Points, in no order, along strands that fork, close into loops and pass close to each other.
Points whose rows are less than 64.7 apart are linked; no others are. Some points are linked to none.
J_211: [ -3   0  -1   0 -10   5  25  -4   9  -2  -4 -13 -19  19  -1 -28   2  -5
  10  14  11  -3   9  -3  -4   0 -21   3   0   2  -1  -5 -12  16  -3  23
   1   2]
J_836: [-17 -17  -7   6  -7  16 -12   3  13 -22  10  10  -5  10  -8   6  -2  -3
  10   9  -2  -5  -3 -15  -5   3  11  14  16   8   6  11  -8   7   6  -4
  18  -4]
J_146: [-25   0 -13 -13  -4  12  -5  -9 -14  -7  -2 -13   2  21   3  -8   6  12
  -2  -6  -8   3  18  12  13  -4  -3  17   1  -1 -25  11 -17   5  -2  11
  26   9]
J_709: [-25 -15   2 -13  19 -13   7   7  16   0  -4   9   2  23  -5   6  15   9
  -2   1   5 -12  11  14   6  -6 -21 -14  -1   1 -26   1   3   6 -15  15
 -17 -12]
J_952: [  7 -11   7 -13  -7   5  -7  -1   6  -4  20   0   3 -13   4   4 -12   1
  -5  -8   6 -25  22   8   2 -13 -15   1 -24  -7 -13  15   7  -3   3   4
  16   9]
J_83: [ -8   3 -15  -8 -15  13   5 -14 -15 -36  -7   1 -23   4  29 -10 -12   5
  -9  -7  -4 -12  14   3  -5   8  -8  -4  -8   8   5  11 -19  -8   0  15
  10 -11]
J_486: [  4   3 -15  13   4  21  -6   8  -4  21   8   5   5  -5  -4   1  17  -2
   8   5  -3   7   3   2  22 -20   4  -1  17  -7   0  -4   3   4   7  -1
  24   6]
J_193: [ -3   0   1  12  -2 -13  -1 -14   2  11 -12 -20   5  23 -11   5  -8  -7
  -6   2   1   8  -9  -7   2   3   8  -2 -12  -4  -5  -6   4   2  -7 -13
 -18   7]
J_284: [-16  13  -2   0 -20  12  10   5 -20 -25  12  -2 -11  17  21  -6  -7   5
 -14   5 -11  -7   4 -12   6   2   2  14  -3   7 -10   0 -22  -2   6   7
  13   0]
J_335: [  4  -6  -9  15   3  -2  11   4   6  -2 -16 -17 -23  11  -8  -2   9  -4
   7   6  26  -7  16   1  -4  -5 -26  -3   6  11   5  -7  -1  14   2  15
   9  18]
J_66: [  3  10  12 -14  -7  11  -9   4 -10 -10   8  12  -7 -34   9  -3 -15  -6
  -9   5 -11   1   3  13 -26   5   4   9  -2  -7   9   6  11  -8   0 -11
 -10  -8]
J_932: [ 20   2   8 -12  -4   9  -8   7  -3 -19  -6  25  -5 -28   8   2  -9   0
  -2 -14  -5 -10   4  23 -17   6  -2   3   8   1  13  17 -10  -2  -1  -2
   4  -4]
J_22: [  6  -5 -30   0   4 -17   6   2  -7  11   3  11   0 -27   8   3  -3   5
   0 -14  13 -11  -9  14  13 -12   1 -18  19   6  14  -2  -1   7  10 -18
  -3 -12]
J_120: [ -3  12 -11   0  -5  -9   6 -10 -37  10  -3  -1  11  10   2 -10 -19   7
   0  -2   1  13  -3   8   2  -3  14   5 -20   0  -5   3  -4  24   1 -14
   1  15]
J_406: [  7   6  -5  10  -1   6 -10  -9  20  12   6 -22  -2   3  -9  -1 -16 -11
   2 -12   9   2  -3  -7  -7  11  16  24  12   9  13   3   8   4   4   2
  19   6]
J_133: [ -3 -21  -6   5   2  11  -7   2 -22 -12   7  15  21 -15  -1 -12  -4  -3
  -8   7  -4  14  -3   8   8 -15  -4   2  -8 -16  19   8   9  25  -1  -7
  12  18]
J_948: [ 25   8 -11   5  10 -10   9 -20   0   3 -34   2  -6  19  -7  16   6  -7
  12  -4   4  11 -15  -8  -6  10  -2  -9  -6   8  14   2  -2 -15  11  -8
   0  22]
J_62: [ -8   3 -10  25   8  -1  17  17 -10  -6  10  17  -7  12 -10   0  12  -5
  -5  12  -4 -10  10 -11   7  -3  -6  -6  -3   7   1  -2   8 -17  10  16
  10  -1]
J_662: [  7 -12  -7   8   2  12  -3   5  -1  -4  26  -6  -6 -16   7 -21  -1  -7
   3 -14   9 -22  17  -5  13  -5  12 -10 -12   3  -5   5  -7  -1  11  18
  19 -18]
J_841: [ 11 -16 -18  14  -6   5 -14   1  13  -4  10  -1   3 -10 -13   7  -6  -5
   7  -5   2   4 -12  -4   0   0  10  18  15   6  19   9  -5  23  15 -13
  23  11]
J_417: [ 10  -9   7 -14  12 -12  21  -8 -11  -2  -1   2   9   1  -1  -8 -21  13
   2 -12  13 -12   4 -13  12  -1  13  -6  -4  12 -12   4  -1  -6 -12   4
  -1   2]
J_93: [ -6 -10   6 -18  -8   0   2  -4   3 -22 -20   3 -14  17  -3  -7  -4  12
  -5   1  -5   4  -2   4  -6   9 -21  16  12  -6  -6  14 -17   9 -13   2
   2  14]
J_332: [  2  27  23   9   9  -8   2   7 -24  11 -13  -7  15  12  -5  -6   0   6
   6   6   2  19   8   8   2  17   6  -4 -17   6  -6  -2  14  -4 -13   7
  -5  14]
J_39: [  7  14 -10   4  -8   6  10  14 -20   0  15   2   3 -21  24  -3   4  -6
 -12  -1   1   0   7  -7  12  -9   0  -1 -14  -7 -13 -11  -4   4  10 -11
 -10   9]
J_176: [ 41  -1  20 -14  11   2  -1  -3   4  -7 -10  14  -6 -27   2   4 -15 -12
  -4   2  -6  -2  -6  -9  -9   6   1  -4  -5   1  18  -1   6 -19   6  -9
 -12  14]
J_852: [  0  15  24  14   7  16 -17  -7  12   6  -1   0   8  10  -1   7   8  11
  32  -6   7   3   4   4  -9  10  12  -4   8  14  14  -7  15 -15  -3  14
  21 -24]
J_531: [  7  11 -16  10  -1  -5 -17   8  13  35 -12 -15  20  -9  -8  16   4  -7
   0 -20  -1  11  -7  13  -2  -1   9   5  15  -6 -13  -6   4  12  -1 -18
  -3   4]
J_381: [ 16   9  12   1 -12   9 -13  12  -2  -7   6 -21   4   0  21  -6  -4   0
  -5  14  -2  18   2 -17  14  13  -5  21  -8  -2  -7 -18  -9   9   0  -7
  -4  28]
J_849: [  9  17  -6  13 -12 -20  -6  24  13  17  18   2  17   0   1  12  10   7
   0  -2  -8   5 -13  -7  16  10  19  -1   2   6 -10 -18 -10   2   7  -5
  -1 -12]
J_717: [-11  13  20 -14   8  26  -8  12 -20  -2  11   5  -2   2   4 -17  -9  -2
   1  -3  -6  -3  29  11  -7   2  -2   6 -23  -5 -22  12   6   6  -1  20
   3  -3]
J_843: [  2 -18 -16  -3  17  -8  17   5  -5  12 -25  -8 -20  -7  -7  -1   8 -12
   1  -1  20 -17  -4   2  -5 -17 -16  -5   2   7  12  -2   4  19   9  -8
  -8   8]
J_86: [ 19 -14 -14   5  10 -16   1   0  -8   9  12  22   8 -27  -2 -11   4  -6
  -5   4   1  -3 -13   9   4  -9  -4 -19   3  -6  20   2   8   8  16 -17
  -5   0]
J_292: [-25   1   4  -2   1 -13  -3   0  20  11  16 -10  -9   1   2   3   3  12
   8   4  12 -21  10   3 -11 -15  -6  -9 -10  13 -14  -9  14  -1   9  10
   3 -30]
J_750: [-13  -4 -18  -1  -7   0 -17  -1   3 -10  -5  -1  13  -7 -10   3  21 -12
  -3 -22  -6   7   2  17   9  13  13  -8  13 -13  12  16 -19  -1 -12  11
  -1  -7]
J_334: [-16 -25 -11 -22   2   8  -3   2 -20  -9   9   9  -3 -21   9   3  -3  -1
  -7  -4   4 -11  -1   9  -3 -19 -10 -14   2  -7 -11   4 -14  19  -5  -3
 -13 -15]
J_518: [  6   3  -8   3 -17   2   5   0  -2 -19  14  -6  -9  -4  11  -3 -15  -1
 -25  -1 -12 -10  12 -14  -3  10  -1  24  -3   0  -5   5 -13  -6   9  -4
  15  15]
J_762: [-13  -6 -13   3  -1 -12   2 -12 -15  -9  -5  -4   3  -6  -6  -8  11 -16
 -10   5  -2  14  -7   7  -1   9 -15 -17 -11 -16  16  11  -2  11 -10   1
 -28   9]
J_560: [-13 -18   0 -11  -6 -17  11  -7  13  -2  20  -4  -7  -8   6   1 -20  13
 -18   8  16 -22   1  -9   5  -4 -17  -8   7   4 -12   3  15  -8  -6 -11
 -12 -13]
J_238: [ 13  17   9   2 -11  13 -23  19   3  -7  -3 -24  -5 -10   5  25   6  -7
  10 -19   3  -7   5   0 -11   3   8   6 -14   4 -12  -5 -13  -3   5  -9
   2  -4]
J_100: [  4   8   0  -8  -4 -20   6  14   9   4  -2  23   1  -2   3  13   2  -1
 -11  15  -6  16 -17   8  -2   6 -14   1  20  -5   7  -3  15  -2  -6 -19
 -13   0]
J_772: [ -3   6 -10  -8  -2  16   4  13 -19  -6 -18 -15  -7  10   1  -4   5  -3
   7  -9  -1   6  11   3   4   5   0  22   8   3 -21  -7 -29  25 -11  10
  12   3]
J_605: [-13   4   6   6  -5 -28  10  -9   6   0  -9 -17  -2  30 -10  12   7   9
  -1  -3   6 -15   5  -4  -2  -4  -9 -14 -30  11 -25   0  -7 -16   3   8
   0  -2]
J_923: [  0  33   1   2 -20 -11  -6  12   5   9   1  -7  11   6   3   8  20  15
   2  -2 -11  13 -10  11  -3  15   6   7   9  -4 -14 -17 -22   8   1  -2
  -4  -9]
J_846: [  6  -5  -5 -31   3   2  14  -6 -22   0  -1   5  -1 -33  15  -9  -9  -2
  -2   0  -2  -2  -2   8   0  -4  -6 -13  -6 -10  -4  -1 -20  10  -8  -6
 -24  -9]
J_164: [ 26 -31  18  -6  13  -6  -5  -5   3 -16   0  15  -1 -22  -7  -9 -11  -7
   3   2  -3 -20  -9  -7 -15   2   0  -2 -13   0  17   7  -1  -6   2  12
  -5   2]
J_577: [-20  -8  -2  16  10 -16  18   2 -13   2   9  11  10  23 -10  -9   9   3
  -3  15  -1  -4  -1 -15  21  -6  11 -15 -12   3 -12  -3  -3  -8   4  16
   2  -9]
J_442: [  4  -8  19 -14  -4   3   1 -15   3 -13 -23   6 -18   8  -3  -7   2   1
   7  17  -4   7  -2   0  -2  -5 -17  -6 -16  -3   9   6  -7  -5  -5   6
  -1  10]
J_217: [ 25 -25  15 -15  12  -8   6   1  19  11  -9   8   2 -12 -16 -16  -3  -9
   4  -9   0 -21  -4   3  -1  13 -14  -3   3  -2   6  12  -3  -4 -11  27
  -3   9]
J_15: [  3  10 -12  -9  -3 -21   3  16  -4  12  10  -2   1 -27  10   9  -8   6
  -9 -10  13  -9  -4  16   2   1 -11  -3  11  -3  -6  -8   5  13  -5 -16
 -11 -17]
J_600: [  2  -8   9  12   2   1   0  15  -7  -1   7  -1   0   2 -10   5  -5  -3
   8  11   9 -18 -12 -12  -7  -4   3  -2 -16  16   7 -11   9  13   7   4
  -4  -7]
J_655: [ 20   1   8   4  16  -3  10  12 -10  14 -13   3  -8 -12  -6   8  -6 -12
  -1   3  16 -13  -4   4 -18 -13  -6   0  -9   8   5  -9  17   8   5  -7
  -8   7]
J_382: [-18  17  17  12   6  15 -10 -21   9  -4 -10 -23  10  26   6   6  21  14
   8 -12  -2   7   2   6   2  14  12 -10  13   1  15  -6  14 -15  -2  -1
  19 -17]
J_530: [-20   6   2   7  19  -7  -2   5 -20  -2 -16   2   5   7  -3  15  12  -7
  -2  -2   9   6  19   8   4  -9 -11 -25 -16   3 -12   0  14 -12  -5  -2
 -18   3]
J_243: [ 25   6 -13  13   7  -7  14  -7  11  -6  -9 -15 -23  -6  -4  -5   7  -6
   2 -13  18 -19   8 -12   2  10 -17   0   3   7  15  -1 -12  -2  10  13
  12   8]
J_220: [ -7  14  11 -15   0   3  -9   6   1   2 -19   4   3   8  -2  16  16   1
   5 -11  -6   5   3  10  -2  -6   5  -7   1  -6 -17   2 -13 -18  -8  12
   0  -9]
J_214: [ 19   8  17 -14   4   2  -1  -5   9   9  -3   0  -2 -29  -7   2 -14 -14
  -8   3 -11  12  -6   6 -17  10   2  11   2 -10   3   9  20 -16  -9 -11
 -18  13]
J_651: [  0  -9  -4 -14  -4 -10  -2 -15  13   6  -2  27  -5  -3   1   7   0  19
   7  18   8  10 -17   5  18 -25  -3 -14  20  -9  10   5   2  -9  10 -29
   7   1]
J_446: [ -3  11  -3   7  -7   2   0  -7  -2 -10   2  -7  -6   2   9  14   0  -3
 -27  -4 -13   5   0 -14  -7  13   2  28  13  -8  -7   2   2 -23   4 -14
  -2  25]
J_395: [ 17  12   0  -4   6 -19  -7  -7  11  40 -17  -3  10   1  -5  15  -3   3
   8  -7  -2  14 -21  18   0  -6   9  -1   0   8 -11  -8   9   3  -1 -17
  -4  -2]
J_230: [-21   5  12  -7  -2 -13  18 -14   0  -5  11   1   1  34   0  -4   1  22
  -6   4  -2 -10   9  -8   9   0   2  -8 -12   3 -17  -1  -5 -24  -4  12
   7  -7]
J_676: [  5 -11  -1  13   6  11   2  12   5 -13  -1  24 -11  16 -17   6   8 -10
   0   7 -10  -8   5 -15  -2  -2   5   4  12  -1   0   9  -2  -9   5  10
  12   4]
J_113: [ -1 -14   4  -5  -5 -12   9   0  -3 -10   9   5   1  -4  -8  -9   3 -16
 -16   2 -22 -12  -4 -10  -4   4   6 -13 -25 -13  -9   8 -24 -11   4  14
 -15  -3]
J_452: [ 20   7 -14  -1  11  -1  10 -12 -13   6  -5  15   3   5   7  -9  -3  10
   4 -10   2   9  -6  -6  22 -10  19   8  19  11   5  -1  -5 -14  15 -11
  22  15]
J_351: [-25 -22   4 -10  10 -28   9   1  17  -1   7  -7   2  13  -5   5  -8  12
  -9   2  17  -8  10  -8   3   6 -20  -7   6  -3 -16   5  16   0 -17   7
 -11  -6]
J_957: [-16   9  -1  13 -28  -1  -4   7  20  12  17 -11   7  10  -4   1  12  17
  19  10   0 -15   5   0   2   3  -9   5   2   4  -5  -7 -14  27   1   9
  17  -5]
J_930: [ -9 -14  -4   0 -11   4  -9  -4 -16 -17   9   7  11   0 -10 -19   2  -7
  -4  17 -17  16  -4  13   2  -1   6   9 -18  -4  19  15  -6  10  -2  15
   8   7]
J_567: [ 20 -22  12  -5   0   4  13  -6   9  -3  13 -16  -3  -8   7 -11 -20   4
 -11  -7   6 -15  16 -21  12  11   3  11  -1   2 -13   5  -8  -1 -14  12
  -3  -2]
J_559: [ -4  -8 -17  14  11  -1   0  -6   7   1  -8  21  -7  18   3  16  -3  11
   5  11   5  18  -6  -7  11 -27  -1  -9  23   2   5 -11  13   4  12 -27
   3   4]
J_250: [ -8  -9  -8  -3   5   7   4  -8   1  13   2   3   5   0  -9  -9  12  11
   9  -9   5  -2   8   4  27 -24  10  -9   6  -5  -4   9 -12  -3   3  10
  21  -2]
J_688: [  3  -3 -16  10  -4  12  -8  -2   8  20  -1  10   6  19 -15  -3   2  -3
   4   8 -14  22 -30  -8   0  -1  26   8  17   6   4  -6   0   8  10  -9
   5  -3]
J_78: [ 14 -20   7 -14 -15   8   0   0  -8  -2   9  17   1 -33  14  -7  -9  -7
 -20   6 -20  -3  -2   2  13  -2 -14   2   3 -24   0  10  -7  -8   4 -17
   3  13]
J_999: [ 13 -21  12   4   2   4  -3   5  -1 -22  14  -6   6   2   7  -1 -11 -10
  -2   4  -9   5 -10 -23 -22  18  15  10 -11  -3   4  -3  -6  20  -5  -2
 -24  -1]
J_901: [-11   4 -15   9  -9  -2 -10   6 -11  12   5  -5  18   3 -10   9 -11   5
  -1 -17  -6  11 -10  10   1  -4  18   8  -1  -4  -9   4  -4  24   1 -25
   2   0]
J_168: [  2  31   8  12   4 -24  11 -11  -6  15  -2 -10  16  -1   0 -10  -2   8
 -11  -5   2   6  10   7   1  22  -6  -7 -17  -2  -2  -1  21 -18 -17   1
 -11   4]
J_227: [-12  -2 -12   6   5   2   2   6  -4   5   9 -13  -9   8   1  -3   1  -2
   5 -20  17 -30  16   4   3 -14   7  -3 -18   8 -17   2   1   1  13  14
  12 -14]
J_744: [-14  27   5   8  16  -5   3  -1  -3  15  -9  -9  -4   3   9  14  12  -9
  -1   0  -2  14   6   3  -4  -2   5 -18 -13   1  -5 -21  13 -18   1   2
 -22 -13]
J_249: [ -9   8  -2   7  22  -7  -3   7  11  25   3  -9  -5 -15   2   3   6 -11
   0   1   2   5  -5   4 -11  -4  17  -8   0  12   8 -15  29 -11   0   6
 -24 -32]
J_237: [ -3  -8   4  -6 -23  -6 -15  15  26  17  23  -8  11  -8 -14  13   2   8
   0   0   1 -10  -7   0  13  -7  -7   3  -4  -8 -18   2  -9  14   0  -3
  12  -2]
J_971: [ 19 -15  19  -5   5  13   7   7  12  -4   4  -6  -5   2   6 -13 -17  -4
   0  -6   5 -23  25 -10   3  -6 -14  10 -19  -1 -18   7  -3  -1   5  20
   6  10]
J_384: [-13  -9   3  12   4 -17   0   7  32  -1   9  17  -2   5 -12   4  13   2
  -1  16  -5  -1  -2   5  -7  13 -11  -8  14   3  12  -3  15 -13  -6  14
   1 -16]
J_357: [-11  -6  -3  -2  -2 -17  -3   4  15  10  12 -12 -15 -15   5   3  -3  14
  -5   9  23 -26   3   0   1 -21 -21  -9 -16   6   4  -1  16   3  10  -7
   4 -11]
J_286: [ -3   1   1   3  -4  -5   4  -6   0  15   3  -6  -2 -16  -1  -3   3   4
   3  -3  22 -14  20  17  10 -19 -27  -7  -8  -6  -5   3  21  -4   2   1
  12   7]
J_117: [ 16  -4   6  -1 -15   1  -9  17   3 -15  12   5   7   1   6  -4  -1   0
  -2   7  -9  10 -20 -14   0  16   2   9  -5   3   1 -12 -11  28   3 -11
 -17  15]
J_690: [ -1  12   3  -5  -3  31 -21  11  10   9  -8 -14  -9  -2  -3  18  19 -17
  16 -14  -1  -6   9   8 -11  -6   5  -3  -4  -4 -19  -5 -14 -10   6  14
  10 -12]
J_389: [ -4   6   3   5 -20  -1   8   2   9   7   8  -3 -13   9  -5  -7  -3   0
   9  24   9  -6 -10  -5 -17  -6  -5   7  -9   7   7  -9   0  26   4  11
   2 -10]
J_322: [  2  -3   4 -11  19  -1  21  -9 -34  -3   1   8   4 -14  15 -19 -12   0
  -4   4   7  10   7  -6   1  -2  -3 -14 -17  -2  -1  -4   1  11  -7  -7
 -31   6]
J_422: [-14  15  11  -6  -2  17   2  -9  -8  -2   1 -14 -15  15  -1  -3 -10 -14
 -14   8 -15   6   6  -5 -18   7  10  31   3  -6 -15  -1   1 -12   3   3
  -1   1]
J_458: [ 19  -1  -6 -10  14  -3  21 -11 -21   5  -7   7  13  -7   2 -10  -9   1
  -3 -22  -7  -4   7  -5  21  -1   8   5   1   0  -2  12  -1 -20  -1   1
  11  26]
J_991: [  0  26   8  12   1   2   9 -11   8  -2 -19  -6  -9   7  17  15  17  11
  12  -1  15  10   3   8 -21   2 -14  -6  15   9  25 -20  19  -8   2  -7
   3  -3]
J_972: [  9  10  -6 -10  -3   8  -3  -4  -4 -27  -1  15 -14 -23  29 -10  -8   5
   5 -14   3 -10  10   7  -5   3   0  -9   8   9  13   7  -7 -13  -3   3
  10 -20]
J_427: [ 10 -16  -1 -18  10  -3  -7   2   8   1 -24  -2  -2   2 -15   2  11 -12
  11 -20  -1 -25  -8  11  -9  -2  -8  -8  -6   9  -2   4 -11   5  -8  21
  -8  -4]
J_691: [ 17  15  11  11  -8  13 -23   7   2  -5  -4 -33   2   1  14  12   3   1
  10 -10   4   9   9 -11  16  16   7   7 -17   2  -1 -15  -6   6  -3  -2
   2   5]
J_606: [ -7   7  17  -9  -5   4  -9   3  -2  -9  14 -20   1   4   4   3 -21   0
 -16   8 -10   9  -4 -16 -17  17  14  18  -1  -6 -13   5   1   9  -8 -15
 -22  -5]
J_681: [ 16   7   7 -15   3  -7   9 -13 -13  -1 -26   5  -5  11  -2  -2  -5  -1
  16   4  -4  17 -17  -4   5  -2   3 -14 -21   5  14   3 -13 -12  -3  -5
 -13  19]
J_206: [ -9 -13   3   4  -5  -5  -2  -7 -13 -14   7   1   7   9  -9 -12   8 -10
  -9  20 -16  14 -16 -12   6   0  12 -13 -26 -11   9   3  -9   2  -4   7
 -20   3]
J_410: [-16 -12   1  -8   3  -5  15  -8  28  -4   6  11  -6  12  -3   3  11   8
  -4   6  -6  -4  12  10 -12   1 -28  -7  22 -14  -1   4  12 -22   0  13
  13  -4]
J_196: [ -6  10  -8  18  17  -2   7  15  11  24   2  10  -8   6  -4  16   8 -15
   6  12  -4  -1  -5  -8 -17  -5   6  13  14  10  -3 -20  19   0   5  11
  -4 -20]
J_810: [ 19   2 -10  12  27  -4   3  -3 -14   0 -14   7 -12  -1  -3  16  10 -16
   5   2   2 -10 -16  -6 -11  -3   1 -11 -15  12  22   3   9 -12  19  -6
 -13  11]
J_870: [-17   0 -15   5   3  19 -18  13  -2 -17  -7  -1   5   6   0  11  18 -20
   0  -9  -6  16   4   4   1   9   1  -5  14 -14  13   6  -6   3  -6  -1
 -17  -3]
J_959: [  2  -2   5  -3   2  16  -2   6  -1 -13 -25  -5  -2  20   0  -7   8  -2
  -2  -4  -8   6   9  -4   9  15 -13  18  19  -1  -4  -6 -17   5 -10  16
   6  20]
J_472: [ -3  -9   5  -7 -10  11  -6   0   1  16   9  13  13   7 -21  -8  -8   0
   9  20 -13  10 -24   0  -5 -23  19   9   0   1  -2   5   4  17  -4  -1
   7  -2]
J_855: [  6   9 -15  19  -4  20 -18 -13  15  30  -2  -7  -1   4 -14   1   7   0
  12  10  -3  18 -10   2   9 -19  10   5   5  -3  14  -6   5   9  15  -5
  25   4]
J_783: [-15 -14  -2  -5  -1  -1  12  -3  -3 -15   8  17  -9  -8   8 -11   1  -4
  -9   8 -12 -11   0 -14  -6  -2  10 -18  -4   2  -3   9  -6 -24   2   0
 -12 -15]
J_242: [ 20  19   4  -2   0 -14 -10 -23   9  13 -16  -1   9   1  -6   6 -17   7
  10 -14   7  10 -15  12  -7   1  12   1  -3   8  21   5  22 -13   0 -16
  -6   3]
J_922: [-18  23  14  -7   3  13 -14  12  -2   9  -9   0   6   8  -1  11   9  12
  16   2  -7  18   0   9 -14   3  11   2  12   1 -15  -4  -5   9  -6  -2
   3 -19]
J_515: [ -4  -6 -21  15  -3  20   1  13 -16  -5  34  -4  -1 -25  13 -12  -2 -13
  -6  -5   3  -8  14 -10   6  -2   8   0  -2  -1   2  -4  -4  16   6   7
   1  -7]
J_677: [-13  -6  17 -16   2  37  -8  -2   7   9  -4 -14  -6  12   1 -16  -9  -9
   7   4 -16   9  11 -16  -3   0  11  21  16  -9 -14  -6   0  -1  -4  15
  -2  -6]
J_3: [ -9 -13 -20  -3   0  11  -6  -2 -20 -16  -3  -7  11 -12   9  -9  -4   1
 -16 -12   3  12  10   8  17   1  -6  10  10  -8   6  11   3  13  -9  -5
   3  15]
J_880: [ -8  11  12  15   2  14 -24  -7  11  26   7 -18  11   4  -7   5 -13   1
  18  -4   6   8  -2   0  -1   2  23  16  -2   6   7  -1  18   1  -6   1
   7 -15]
J_355: [  5  -8  -3 -19 -23   0  -8  -3   2   5   3  11  -6 -19   3   2  -3   8
  -2  18  -7   1 -18  10  11 -20  -8   8   7 -18  11   8 -10  -7   8 -20
  17   9]
J_910: [ -4   4  14   7  16   9   7   8 -28  -5  -7  -4   5   8   7  -2  -6 -13
   7   9   5  13  13  -4   9   2   0 -13 -23   4 -11  -7  10   0  -6  -1
 -24  14]
J_590: [ 20   5 -10   6   6 -11   9  -3   7   4   0  12   0  14   7  14  -4  14
  11  -5  10   7 -12 -17  11  -6  10  -1  17  15   0 -13  -2   1  16 -21
   4   4]
J_183: [ -4  -5  10 -10 -13  -3  -7   8  10  13   5   6   7  -1 -23  20   1   2
  -2  15 -11   2 -18  -3  -6 -22   3   2  -6 -12 -16  -3  -2   4  -3  -8
  -3  -1]
J_544: [  5   0 -12   6  -2  -4   9   1 -13 -18 -13  -4   6  -5   2  -3   1 -10
  -9  -8  10   5   0   1  -4  13 -12   1  -1  -2   9   0   2  12  -7  -8
 -12  24]
J_845: [-15  -9 -13  -4 -19   7  -9   6   4  -7  -2   3   4   1 -18 -16   6  -7
  -2  -5 -14  10  -4  25  -2   5  -2  10   7 -10   6  15 -15  19  -9  17
  12  -5]
J_348: [ 16 -17  -6   9   2  -1   8  12  -3  -1  21  16  14 -36   6 -18   5 -14
 -16  10  -7   2   3   1   7   9  -5  -2  17 -18  13   2   7  -4   2  -9
  -7   3]
J_269: [ -5  -1   1   3 -11 -11  -1  -6  19  -9   3 -15   0   6  13   1 -10  23
   3  -6  16   3  -2 -13   6  16   3  -3  17   6   3  -3  -5   7 -16  -5
  -5 -15]
J_535: [  7  19   9   1   6 -24   3 -21  -3   2  -4   1  13  -1   5  -4  -1  11
  -2 -11  -1   9 -10   4   1  19  15  -6   9   2   9   3   9 -32  -2 -12
 -11  -6]
J_401: [-12 -15  12 -21  -1  -3  -7  -8   7 -22  -6  15  -1   1  -7  -4  -1  -8
  -7   6 -12   6  -9   2 -20   8   6 -13   6  -6   9  18  -2 -17 -16  -6
 -22 -11]
J_689: [-11  12   7  22   4   2   2 -24   2 -15 -10   1   3  19   7   5  17  18
  -1   0  -4  15  -2   3  -4  14  -2  -3  16   1  33  -4  12 -21   5  -4
  14   5]
J_173: [  0  23  -2  23   3  -1   9   7  20   5   6   2  -9   0   7  21  11   6
   9  17   4  -7   2   0 -12   1  -7   2  15  10  11 -29  18  -2  16  -7
  11 -12]
J_660: [ -8   5  16  -5  -7 -12  -8   7  12  -9   0  19   3   0 -11  -2  -7   5
  -2  16  -7  16 -10   6 -19  19  -2   5  19  -2  10   2  20  -2 -18  -1
 -14  -9]
J_71: [-12  -7  -7   1   6   6   9 -10  -3  -2  -4   1  12  22  -3  -2   8  26
  11 -21   9 -10  16   4  18  -3  -4   6  20   6 -12   3  -7  -5  -3  14
  34   5]

A tip is a point with one link. Name the tips that can be reached along the links from each point below, in the order of the rows.
J_176 | J_849, J_427, J_677
J_22 | J_709, J_39, J_15
J_535 | J_120, J_334, J_605
J_237 | J_243
J_783 | J_100, J_410, J_870

How many points has the smallest loop of links through each point below? Write 0 if it is on no loop.
J_442 | 20
J_3 | 6
J_168 | 0
J_389 | 6
J_117 | 0
